Each scene shows the same named points in several views. A view is turned or mirrored, and shifted as a whole, has a little noise and may leave points out.

Scene 1
View 1
<207>: [ -0.4  -8.6 -16.7   2.7  -0.1  20.3  -4.4  11.0   6.8  -3.7  -6.7  26.0
 -19.7   7.4 -14.1 -14.6  13.6  -0.6  17.4   6.7  19.8]
<212>: [ -1.3   3.4 -20.8 -12.2   4.1  18.2  -5.7  13.1   7.5 -15.5   9.4  23.9
 -20.9  12.3 -29.1   0.3  23.7   2.3  16.1   1.4   7.9]
<66>: [-12.6  -2.0 -30.3 -32.4   5.2 -12.3   2.7  -6.7  -6.6 -18.8  19.9  41.1
  -9.1  -4.8 -15.7 -19.2  12.5   3.1   3.1 -12.9   8.0]
<86>: [ -3.8 -23.1 -32.9   5.0   0.9   9.1  10.8  -8.6  -5.0   5.4   2.9  42.5
  -9.1 -16.4  -1.7 -50.1  -1.4  11.4   1.0  10.3  25.2]
<214>: [-15.7  -0.4 -18.0 -40.7  -1.7 -11.7 -11.0 -10.1  -9.9 -18.8   0.7  20.8
 -17.5   6.0  -8.6   7.4  19.7 -21.4  -2.9 -10.9  23.8]
<125>: [ -6.5  -8.8 -28.9 -16.2   0.0   9.5   0.0  -8.1  -6.2  -5.4   5.1  26.0
 -16.1  -2.4 -14.4 -14.2  14.0  -4.7  -4.4   8.1  24.4]
<122>: [-12.3  -6.0  -1.6 -19.4  -3.6  -4.9 -16.9   5.9   2.5 -13.3 -19.7  22.2
 -19.9  13.6   0.6   0.8  13.4 -20.3  17.9 -14.8  23.4]
<148>: [ -3.6   3.4  -8.6 -12.7   0.9  16.5 -13.0  16.5  10.0 -15.4  -6.0  17.5
 -23.8  19.1 -22.2  10.4  23.8  -9.9  21.9  -3.3  13.4]
<203>: [  2.9  -3.6 -28.0  -0.3   3.9  29.5   1.3   9.2   6.3  -6.3  10.1  24.9
 -19.7   4.6 -28.9 -12.5  19.4   8.0  10.7  13.5  14.2]
<195>: [ -1.0  -3.8  -9.9  -2.9  -2.0  24.5 -13.0  13.2   8.2  -6.7 -13.3  13.0
 -26.0  16.3 -17.1   5.4  20.7 -11.9  16.9   7.4  23.6]
<193>: [  1.7  -8.0 -21.2  12.8   6.7  18.1   5.8  19.6  13.2  -7.7   7.9  46.2
 -13.0   0.4 -19.8 -37.4   6.8  23.3  31.1  -1.9   1.1]
<108>: [ -5.8   6.4   1.7 -14.6  -0.3  11.0 -19.9  22.4  12.7 -19.4 -14.2  15.7
 -25.9  25.5 -17.5  17.5  24.5 -16.3  30.1 -11.6  12.1]
View 2
<214>: [  7.9 -21.8 -17.6  -0.5   4.1   2.4  12.1   8.8   1.3 -12.5 -21.5 -21.9
   4.8  -3.9  20.2 -15.4 -19.9  -5.8  16.5   9.8   6.8]
<86>: [ -7.9   2.8   5.0 -10.7  40.4   6.7   1.2   4.8 -38.0  -4.2 -25.0 -28.1
  20.3   7.8 -16.3  14.4  -8.4 -44.2  37.5   9.0 -33.0]
<122>: [  9.8  -6.8  -4.1  -5.7  -9.6 -16.7  -2.4   5.0   2.2   7.5 -21.4 -19.9
   0.1 -13.1  14.0 -12.0  -6.5 -21.3  26.6   7.6   9.0]
<203>: [ -0.6 -20.4  -0.3 -22.9   0.7  12.0   6.0  -9.1 -34.3  -0.3 -19.5 -36.5
   7.6   8.4   8.4 -14.8   7.9 -40.8  21.1  -9.8 -32.9]
<148>: [  8.4 -20.6  -3.2 -16.7 -24.3  -4.2   2.7  -6.2 -10.9   7.1 -17.8 -29.1
  -2.7  -3.3  21.6 -24.5   7.7 -28.7  20.2  -8.2  -7.5]
<193>: [ -3.8  -2.1  16.4 -17.0   1.2  11.3   6.8   3.7 -38.6  -0.4  -7.9 -28.6
   1.8   5.0  -4.1   3.0  25.7 -59.5  47.2  -6.0 -30.5]
<195>: [  7.4 -15.0  -1.3 -20.7 -13.8 -11.2  -5.8  -9.7 -15.1  14.2 -25.8 -31.6
   3.8  -4.4  15.1 -20.1   1.4 -31.4  18.5  -6.5 -13.5]
<108>: [ 13.6 -17.1  -1.9 -15.0 -36.5 -12.4  -0.7  -3.4  -1.7  11.5 -16.8 -25.9
  -8.5 -11.1  26.1 -27.0  10.9 -27.1  23.0  -8.1   3.9]
<125>: [  0.4 -17.1  -8.2 -11.1  18.3   6.8   6.3   0.0 -21.9  -6.7 -25.2 -29.1
  13.9   5.1   5.1  -8.1 -14.0 -24.4  19.0   3.9 -19.9]
View 3
<148>: [ 28.0 -22.6  -8.4   7.9   9.7  22.3 -34.1  18.9   6.2   3.9  24.9 -12.9
  -8.3   8.7 -11.0 -10.0 -16.0  14.9   6.2   8.9   5.4]
<207>: [ 19.2 -20.2  -1.1  -1.8  27.0   4.3 -38.9  19.2  16.7   9.7  13.2 -25.0
  -7.9   4.9 -12.3   2.8 -16.0  12.7   9.4  -3.8   9.3]
<66>: [ -6.2  -1.6  18.4  -7.8  13.7 -10.0  11.1  24.6  22.9  -9.9  12.1 -19.9
   3.9  -1.3   0.4 -15.3 -35.4   7.0   6.9  19.3   8.7]
<203>: [ 16.5 -21.3   2.3   1.6  27.1   8.0 -37.0  25.6  30.9  12.5  12.1 -27.6
  -4.3  -3.8  -9.4   2.2 -36.5  20.6  10.7  -3.1  20.2]
<122>: [ 17.7 -12.1  -1.7  -5.2  12.3   1.6 -21.7  11.8  -6.0  -4.0  22.9 -11.1
  -7.7  16.6 -10.4  -9.1   6.2   1.2   1.9  10.5  -8.6]
<193>: [  7.5  -9.6  14.5   6.5  41.8  15.9 -26.8  28.4  24.9   2.7  -5.6 -40.0
 -25.7  -9.1 -10.4   5.4 -26.7   3.6  37.3  -1.4  25.4]
<108>: [ 32.7 -22.6 -12.2  11.3   3.9  31.6 -33.1  16.3  -5.4  -0.2  28.8  -9.2
 -13.1  13.6 -13.4 -14.2  -4.4   9.5   7.4  12.8   0.0]
<86>: [ -7.8  -4.2  20.3 -19.5  48.4 -30.8 -23.2  22.0  32.3   7.7  -6.5 -39.7
  -5.9  -3.3  -7.6  14.5 -20.9   3.9  16.3 -11.4  14.2]
<212>: [ 20.9 -20.5  -1.5   7.3  14.3  19.7 -27.3  24.0  19.8   5.0  18.4 -19.5
  -6.1  -0.1  -8.3  -8.4 -31.3  17.7   9.8   8.2  14.9]
<195>: [ 26.7 -24.0  -8.2   1.5  18.5  10.6 -43.5  16.3   8.9   9.0  21.5 -16.5
  -7.5   9.9 -13.7  -1.3  -9.5  13.8   4.3  -1.1   4.5]
<125>: [  5.9 -14.3   5.9 -13.2  22.4 -16.9 -21.9  19.6  25.2   6.6  15.0 -20.7
   6.7   4.1  -7.8  -1.5 -27.0  15.9  -2.1   0.0   7.5]
View 4
<148>: [  0.2  -1.2  10.0   0.9 -27.7  -6.0   8.7  -2.2  13.9  -3.8  -4.9  11.4
  12.7   9.0 -29.4 -15.6 -16.6   5.6 -30.3 -32.4 -31.8]
<214>: [-21.4  10.0   0.7 -12.1 -37.0   3.5  11.0 -13.4  18.0  -3.1   3.0  14.2
   2.2  -5.4 -18.6  19.9 -19.3  18.9 -20.1  -9.6  -8.4]
<108>: [  6.1   3.7   5.2   2.1 -23.6  -3.7  15.0   4.6  25.5   2.5  -4.3   7.9
  10.1  12.8 -35.5 -15.6 -17.9  -0.4 -30.7 -28.0 -30.7]
<193>: [-22.8   1.2  10.7  15.9 -18.4  -9.8 -19.1 -13.2 -29.2 -13.1  23.9  28.1
  21.5   1.3 -15.0 -53.7  -9.0   4.7 -17.9 -40.7 -25.8]
<195>: [  2.6 -14.6  11.3   1.8 -32.9  -6.3   9.1 -14.1   8.1  -8.4  -5.7  10.2
  21.1   5.3 -22.7 -19.2 -24.3   5.9 -26.9 -29.9 -28.3]
<207>: [ -8.5 -13.7  11.6   4.9 -31.6  -8.2  -1.1 -19.3  -8.2 -13.3   4.2  16.5
  23.5   0.2 -15.5 -28.6 -21.8   8.6 -22.2 -31.9 -23.8]
<212>: [-14.9   4.1  14.7   0.1 -27.0  -8.2  -2.5  -4.9  -0.8  -8.9  -0.6  20.3
  11.3   7.8 -24.6 -15.6  -9.2  13.2 -29.4 -39.7 -36.1]
<66>: [-44.9  25.0   1.6  -4.8 -28.0   1.7 -10.2 -12.0  -6.2  -6.3  21.9  28.0
  -1.3  -8.0 -13.8   4.4  -4.8  22.0 -14.3 -18.2  -8.3]
<125>: [-26.5  -5.4  11.5  -5.3 -39.9  -4.5  -2.8 -26.7  -9.6 -16.0   4.5  20.7
  15.9  -8.9  -8.3  -1.2 -18.5  21.8 -18.8 -24.2 -15.7]
<203>: [-19.3  -7.7  20.7   1.7 -33.4 -11.1  -8.9 -16.9 -17.4 -17.4  -0.6  23.0
  19.6   2.3 -16.0 -22.1 -12.0  16.2 -26.7 -45.2 -36.1]
<86>: [-36.0 -13.1   8.8   5.5 -36.5  -5.7 -16.6 -39.8 -36.3 -22.3  24.8  27.9
  25.8 -17.6   5.1 -28.7 -22.9  18.6  -7.4 -22.4  -3.0]
View 5
<108>: [  9.1 -28.8 -19.8  36.9  -6.5  41.6   6.2 -14.6   6.7  -7.8  26.2  -8.6
  25.2  21.6 -33.3   6.4  26.2 -19.1 -33.7   6.4   8.7]
<207>: [ 17.9 -11.8  -2.4   8.1 -16.9  19.5  16.0  -3.9  -2.0 -22.2  13.6  -9.7
   9.8  20.8 -28.8 -15.8  28.3 -11.6 -15.9 -14.6   4.0]
<214>: [  6.0 -31.6 -25.6  12.7  -3.0  20.1  -7.0 -21.7  12.2   3.9  17.1  -6.9
   6.2   3.6 -12.4  -9.3   5.2   3.2   3.9  21.6   8.5]
<203>: [ 35.2  -7.8   8.3   0.0 -13.9  18.4  16.8 -10.1   4.1 -22.5  10.4  -2.2
  15.7  20.5 -27.3  -6.0  32.1  -8.5  -3.5 -15.2  13.7]
<193>: [ 27.2  15.9   1.1 -16.1 -16.5  12.0  -0.1  -7.9  -3.6 -34.6  19.8 -16.2
   8.6  34.5 -44.2 -13.5  46.7 -22.1 -14.4 -19.4   3.6]
<86>: [ 16.6   5.1   0.4 -26.7 -21.2  -6.4   7.6  -0.4  -6.3 -28.2   6.5 -16.3
 -12.3  16.4 -20.6 -41.3  23.6  -1.4   7.5 -19.4  -2.8]
<195>: [ 14.6 -25.9  -6.2  24.6 -13.7  29.7  19.8  -5.8   0.9 -14.7  16.0  -5.7
  16.5  17.0 -25.9  -8.0  22.7 -11.3 -22.4  -8.0   5.8]
<148>: [ 18.2 -23.7 -10.5  25.6  -8.3  34.4  10.2 -14.0   6.3 -11.5  20.0  -5.6
  22.2  19.6 -30.0   3.6  27.2 -14.2 -21.9   0.0  11.1]
<122>: [ -5.5 -27.4 -27.7  23.8  -9.1  26.5  -0.1 -10.8   1.8  -5.4  22.2 -15.5
   7.3  13.6 -25.6 -14.8  13.8 -11.0 -23.3   9.9  -1.2]
<212>: [ 29.3 -12.5  -3.5   9.8  -8.4  26.4   6.5 -16.6   8.8 -15.7  18.2  -3.5
  20.9  20.5 -30.1   3.5  31.6 -11.2  -9.5  -1.7  15.0]
<66>: [ 18.6  -2.3 -20.6 -18.0  -3.2   6.8 -22.7 -26.8  12.8  -6.5  18.8 -11.3
   1.7  12.9 -21.7 -10.7  20.6  -1.6  16.2  18.1  10.3]

In a view up to two points have been moved. Name them for each view, in the order of its rows, or write none.
view 1 -> <66>, <195>
view 2 -> none
view 3 -> <207>
view 4 -> <108>
view 5 -> none

Scene 2
View 1
<55>: [ -1.1 -29.2  -7.6  21.3 -12.8  -8.6 -13.0 -34.6  27.7 -28.9  18.3  -9.0
  -8.9  41.4 -14.8  21.0  -3.7  -7.8 -12.1  11.8 -28.4]
<13>: [  1.9  -8.6   5.7  23.7   5.6  -3.8 -20.8 -24.9  12.3 -17.2  24.1 -31.2
  -0.8  30.0  -4.5  11.6   5.2  -7.2  15.4  21.4 -14.8]
<142>: [ -3.6 -11.8   5.6   9.4 -13.3  -6.6 -29.5 -19.2  47.8 -31.4  25.4  16.5
 -10.5   8.9 -13.5  12.8  24.7  43.4  -8.3  36.0 -10.8]
<56>: [ -9.3 -35.0  -1.1  18.6 -11.2 -13.5 -18.8 -36.9  29.8 -32.0  23.3 -10.6
  -8.9  48.5  -5.9  21.3  -0.1  12.2 -15.5  19.8 -21.1]
<43>: [ -4.7 -19.6   6.2  14.6  -4.7 -10.2 -26.4 -29.2  28.4 -29.8  24.8  -4.3
  -6.2  29.1  -4.9  13.6   8.1  22.0  -7.9  25.5 -16.3]
<88>: [ -2.8  -3.0   9.5  14.4  -6.3  -3.3 -27.9 -10.8  46.3 -20.3  30.0  -3.5
  -9.0   8.3 -10.5  12.3  34.4  40.9  13.6  44.8  -0.2]
<209>: [  3.0 -13.3   6.1  21.0   8.3  -7.3 -22.3 -33.6   0.4 -22.9  20.1 -25.6
   1.5  32.9   0.2   9.2  -9.4 -14.3   0.7  10.2 -24.0]
<206>: [-10.6 -41.5 -11.8  27.7 -19.2 -11.0  -6.8 -34.9  42.1 -25.3  25.2 -24.5
 -14.5  63.6 -13.5  32.5   6.0   1.7  -3.9  22.8 -17.2]
<119>: [-10.3 -10.3  20.6  11.3   7.9 -11.1 -35.6 -25.6  19.9 -23.9  32.5 -18.0
  -0.6  26.5   8.0   6.2  16.3  39.2   4.3  38.4  -1.6]
<143>: [ -1.3 -17.2  -3.2  26.6  -7.4  -3.8 -12.9 -23.0  32.4 -16.7  25.1 -28.5
  -8.8  39.1 -12.3  21.4  13.9  -1.5  15.4  27.3 -11.4]
<191>: [  8.8  10.7   8.9  11.3  -2.7   1.8 -31.2  -9.0  34.6 -22.3  23.3  11.9
  -5.4 -13.4 -15.2   2.9  27.0  27.9   9.3  33.2 -12.0]
<145>: [ -6.4 -14.1  19.0  13.3  11.0 -13.2 -34.4 -33.0   5.7 -26.8  27.3 -19.7
   1.7  30.3   9.0   5.1   0.0  19.6  -4.6  24.3 -13.5]
View 2
<13>: [ 13.5 -13.1   4.6   6.5  -1.7  -5.0 -12.5  -3.0  -9.7   8.9  -0.6 -23.0
  -7.3  -2.1   9.8   9.2 -26.0   2.6   7.7 -37.4 -14.1]
<206>: [ 41.4 -20.0  -2.2   9.7   8.6  -5.3 -36.4   3.8 -49.6   9.2 -32.3 -21.5
  -2.4  10.7  31.9  18.2 -11.1  -3.4   6.5 -38.4   5.6]
<88>: [  5.6  16.0 -10.8 -11.8   0.5  14.6 -18.7 -13.9 -11.2  -6.5 -24.6 -50.5
  22.0   6.9  39.4   2.0 -19.9  36.3  13.8 -29.5 -28.7]
<119>: [  7.0   5.2  -1.2  11.7  14.3  18.9 -12.4  -1.5  -4.5 -18.6  -8.1 -29.3
  23.1   1.8  25.0  22.1 -17.4  23.1  16.5 -26.4 -26.1]
<209>: [ 15.5 -24.1  12.6  13.4  -0.4   2.7  -6.1  -1.9 -11.3   0.6   1.5  -4.1
 -10.5  -5.9   4.7   4.5 -27.7  -8.6   3.5 -29.6  -8.3]
<56>: [ 30.8 -18.8   4.3  12.1  10.3  13.5 -24.5  -0.2 -39.1  -9.1 -28.0  -9.7
   4.9   5.6  31.0  10.6 -15.5  -0.9   4.9 -26.4   0.0]
<55>: [ 31.9 -26.7   6.7   6.1  -0.5   7.7 -23.2  -4.4 -42.0   0.1 -28.0  -5.4
  -7.9   2.8  27.0  -3.7 -20.6  -7.5  -0.5 -27.1   5.6]
<145>: [ 10.3  -9.6   7.8  17.5  11.8  18.2  -6.4  -0.6  -6.6 -17.8  -2.4 -10.9
  11.3  -2.9  14.8  17.0 -21.5   7.0  10.7 -23.3 -17.0]
<43>: [ 17.6  -6.4   1.0   3.8   5.0  15.8 -17.0  -6.3 -23.8 -10.4 -22.3 -21.9
  10.1   3.7  30.3   4.9 -19.2  12.1   7.6 -25.0 -12.1]
<191>: [ -4.1  11.0  -3.6 -19.7 -11.6  21.5  -4.6 -24.3  -2.2  -8.1 -19.9 -40.8
  13.4  -0.5  33.6 -22.0 -29.9  32.6   7.4 -21.4 -29.6]
<143>: [ 22.7  -9.6  -2.8   0.7  -1.2  -8.4 -24.9  -3.2 -24.5  14.1 -15.1 -33.0
  -4.4   4.9  22.1  10.5 -21.4   6.3   8.8 -41.7 -10.1]
View 3
<209>: [-22.8  -0.5 -13.0   4.8   4.8  -0.7   8.1  13.9 -27.9  -4.9   7.4  -2.5
 -23.6   0.8   9.3  28.9  11.1   3.8 -10.1 -25.7   5.7]
<145>: [-15.4   5.7  -0.3   4.6   0.6  -5.2   8.2  21.4 -31.6  -0.6   1.1  16.3
  -4.3  13.5   7.2  37.0 -14.8   5.6   0.5 -20.1  -1.2]
<56>: [-29.8  -2.3 -22.6  -7.0 -11.1   0.4   9.8  32.6 -31.8 -21.9  -2.6  19.7
  -2.1  16.0  -0.8  36.4  19.7   5.1   2.1  -2.4 -17.5]
<88>: [ -1.8  50.9   8.5   5.7  -1.0   1.9   4.5  17.8 -22.4  -9.2  -3.0   5.0
  30.9  39.1  -7.9  20.3  -3.3  -2.8   9.6   8.3 -23.8]
<119>: [-12.8  24.9   6.9   6.7   1.3  -4.9   9.9  24.7 -31.4   0.5  -1.5  15.9
  15.1  31.3   4.1  37.6 -22.5   1.5   7.2 -11.3 -11.0]
<191>: [ 17.8  47.5  13.0   6.9  -0.4   3.8  -8.3   3.7 -17.2  -9.1  -1.4   3.6
  17.8  21.0 -12.0   2.4  -0.8   3.0   1.9   4.6 -14.1]
<206>: [-49.5   5.2 -33.4  -7.5  -8.4   3.3  20.7  36.2 -31.0 -26.1   0.2   3.9
   1.2  25.6   1.9  41.8  39.4  -2.9   2.1   1.1 -23.5]
<43>: [-14.6  16.4  -8.1  -1.1  -5.9  -0.3   5.2  23.9 -27.8 -14.1  -2.1  14.1
   6.3  20.7  -2.8  27.9   7.6   3.4   3.4  -1.7 -15.6]
<142>: [  5.8  33.8   2.9  -2.7 -12.8   3.0  -3.8  21.0 -24.9 -20.4  -8.6  24.6
  26.5  28.6 -14.8  15.5   3.2   5.5  10.7  15.3 -27.7]
<55>: [-26.7  -1.2 -26.5  -6.7  -8.4   4.0   6.2  23.1 -27.6 -24.0   0.7   7.4
 -12.6   5.8  -1.7  26.2  34.1   4.8  -4.3  -3.7 -12.8]
<143>: [-33.6  25.8 -16.7   3.7   4.0   3.4  16.0  20.2 -24.5 -12.7   5.6 -12.5
   2.0  24.5   4.0  30.7  25.5  -6.3  -2.1  -7.0 -13.9]
View 4
<143>: [  8.5   9.5  19.8  10.4   1.9  -9.3  -9.8  24.0  19.8  -1.7 -12.8  34.6
 -13.5   9.3   7.1  -3.9   0.5  24.4 -21.2 -10.5   1.7]
<88>: [ 23.8   1.6  19.0  -6.2  -9.9   6.7  -2.1   0.3  31.4  -7.9 -28.2   2.8
 -28.1  11.4  13.6  21.5  35.7  12.4 -18.0  -1.9  12.2]
<56>: [ 18.9  29.6  10.7   6.6  -3.5 -13.7  -3.2  22.9  -0.3   7.4 -15.7  29.2
   1.6  25.5 -20.3  -4.2   6.2  24.5  -4.1  -0.9  12.1]
<119>: [ 16.8  11.5  -1.1   2.4  -9.6  -4.1  21.0  17.6  16.9 -13.3 -31.1   5.9
  -7.0   9.2  10.9   9.2  34.6  24.5  -8.5 -11.7  23.7]
<191>: [ 31.2 -12.5  14.9  -7.9 -21.2  17.0  -9.2 -14.4  21.6  -1.2 -31.5  10.7
 -18.0  -5.9  17.4  16.4  26.3  -3.8  -9.4  -3.2  21.0]
<13>: [  7.6   1.9   6.2  13.4  -4.0  -6.6   0.5  22.9  12.5  -4.9 -18.3  37.7
  -1.3  -4.9  16.7 -10.9  -0.1  21.6 -14.6 -18.3  13.0]
<142>: [ 34.1  11.2  18.2 -11.1 -16.0   7.7  -8.2  -6.7  16.5   3.6 -29.1   3.5
 -19.1  20.3  -6.3  21.6  32.8   5.6  -6.0   7.4  16.6]
<209>: [ 10.5   6.7  -2.9  16.2  -8.3  -9.5   3.4  24.0  -2.5   1.6 -18.4  44.4
  14.4  -6.6   6.6 -19.1  -6.6  19.4  -3.2 -18.2  19.5]
<43>: [ 21.6  15.1   9.4   1.9  -8.7  -4.4  -0.8  12.9   8.9   1.2 -22.2  20.5
  -5.7  15.3  -4.3   3.9  16.3  17.2  -6.3  -3.3  16.5]
<206>: [ 10.6  32.3  24.5   9.8   7.5 -20.0 -13.1  32.6   9.9   6.8  -6.2  36.4
 -10.2  32.5 -19.4  -5.9  -3.0  33.6 -16.1  -0.4  -2.8]
<145>: [ 15.7  16.2  -9.8   8.4 -11.9  -9.2  22.3  22.6   0.5  -6.2 -28.1  19.1
  10.8   4.6   3.4  -4.4  20.3  24.0   1.6 -15.2  28.8]
View 5
<119>: [ 24.6  18.8 -11.2  -7.8 -27.0 -22.2  11.7 -14.0 -36.9  -8.9  -8.9  30.7
  -8.7  24.5   0.2 -16.3  -0.2  23.0  -5.8   6.1  -2.8]
<55>: [-12.3  45.1  -8.1  24.9  -4.8 -25.3  -0.9   2.0   8.9  -9.9 -12.6  14.9
 -26.3  10.4  -9.6   5.1 -10.0  14.3  -6.1  25.6   4.0]
<13>: [ -0.2  33.4 -11.6  14.2   0.8 -31.8   4.8   2.7 -14.1   4.4   3.3  30.2
  12.4  15.9  -4.6  -2.3  -2.2  15.7  -1.6  13.1   6.0]
<206>: [ -8.1  58.5 -15.3  23.8 -14.1  -4.2  -5.1   1.9   7.6  -8.1  -2.2   6.4
 -26.0  23.0  -3.5   1.0 -20.0   6.9 -29.0   9.6   2.7]
<88>: [ 24.8   2.2 -16.8   9.9 -29.7 -25.6  -0.3 -23.1 -36.5  -5.6  -0.6  21.6
 -14.9  54.4 -19.9   1.2   8.5  27.5 -18.5  11.9   2.6]
<43>: [  8.4  26.8  -9.6   9.6 -18.6 -23.8   4.1  -9.2 -15.8 -10.9 -11.9  20.6
 -23.7  23.3  -8.6  -3.0  -2.3  20.7  -7.8  17.9   0.6]
<142>: [ 19.7   4.1 -11.7  12.2 -32.7 -26.1  -1.1 -24.8 -25.6 -15.8 -16.5  15.9
 -41.3  44.7 -22.0   3.9   6.8  30.0 -13.4  23.8  -0.1]
<143>: [ -1.5  37.4 -16.1  21.9  -6.8 -21.1  -1.9  -0.3  -9.3   1.6   6.4  19.6
   0.4  30.6  -9.1   2.7  -7.4  13.5 -18.7  10.3   6.3]
<145>: [ 12.2  29.5  -6.8  -5.5 -14.5 -28.8  14.2  -4.7 -23.3  -8.8 -14.3  32.9
  -7.5   4.2   3.1 -15.5  -2.7  21.0   7.0  12.9  -1.8]
<191>: [ 18.1 -10.8 -11.1  15.6 -17.4 -45.6   0.8 -21.7 -33.7  -4.6  -7.1  28.2
 -13.5  46.2 -27.2   8.7  17.8  34.2  -0.2  28.1   4.5]
<56>: [ -1.3  46.2  -9.9  12.3 -17.5 -14.4   2.7  -2.1  -0.1 -14.6 -16.3  13.8
 -33.4  12.2  -2.8  -4.2 -13.1  14.6 -11.9  17.8  -0.1]
View 6
<55>: [ 15.7  11.0  -7.4   2.8  -1.0  25.3  11.2  -9.7   4.9 -32.0   3.2  -7.4
 -40.0  19.6  -0.9   3.5   3.4  25.3  -6.6  -4.8  11.2]
<13>: [-10.0  -1.6 -11.4   1.6   2.9  28.9  28.6 -25.3   8.8  -7.5  -5.8 -21.8
 -37.2   9.6  14.2 -13.9  17.3  14.5 -16.2  -9.7  21.4]
<143>: [ -1.3   6.5 -13.5  -7.8  -3.0  26.8  20.2 -11.9   2.0 -12.5  -2.3  -6.8
 -40.0  12.2  26.5 -11.6  12.7  21.0 -23.2 -19.1  16.4]
<119>: [-11.5  -5.7 -20.6  -3.5 -10.6  22.0  37.7   1.0  12.5   1.1  -1.0 -10.2
  -6.2 -15.0  25.1 -22.0  17.2  10.4  16.5  -6.2  19.9]
<142>: [ 15.9   3.4 -29.6  -5.9  -5.0  24.0  16.4  19.7 -11.9  -1.0   4.6  23.2
 -18.8  -9.8  23.9 -14.1  13.2  13.1  21.6  12.4  28.8]
<206>: [ 14.6  17.0  -6.5 -11.0 -14.9  19.5  12.0   1.2   7.0 -35.9   7.1  -1.9
 -33.1  19.1  19.6   0.4  -0.1  33.0 -20.6 -29.9  -1.2]
<209>: [ -6.9  -2.2  -5.0  10.1   4.9  27.9  27.3 -31.2  16.7 -18.4  -5.1 -31.5
 -36.0  13.7  -5.7  -5.1  13.5  15.5  -6.4  -2.5  17.6]
<43>: [  6.1   3.2 -17.1  -1.8  -5.4  23.9  21.6   1.0   3.3 -13.3   2.2  -1.5
 -23.1   1.1  14.2 -10.7  10.5  17.5   7.8  -1.6  18.6]
<56>: [ 12.6   9.7  -8.7  -1.5 -11.4  20.6  17.7   1.1  10.8 -31.0   6.5  -6.5
 -23.6   9.6   6.0   0.8   1.5  26.4   4.0 -11.4   5.5]
<145>: [-10.0  -5.9 -12.4   5.5  -5.2  23.3  35.5 -13.2  19.1 -10.4  -1.5 -24.6
 -13.3  -5.1   5.5 -13.0  14.2  12.0  15.4  -2.4  16.4]
<191>: [  2.3  -5.2 -34.1  -0.3   9.7  32.4  21.6  -0.6 -16.7  16.6  -4.3  14.2
 -32.6  -9.2  23.7 -22.6  25.3   2.0  12.6  23.3  45.5]

In a view up to two points have been moved. Name them for each view, in the order of its rows, or write none.
view 1 -> <43>
view 2 -> <55>
view 3 -> none
view 4 -> <145>
view 5 -> none
view 6 -> none
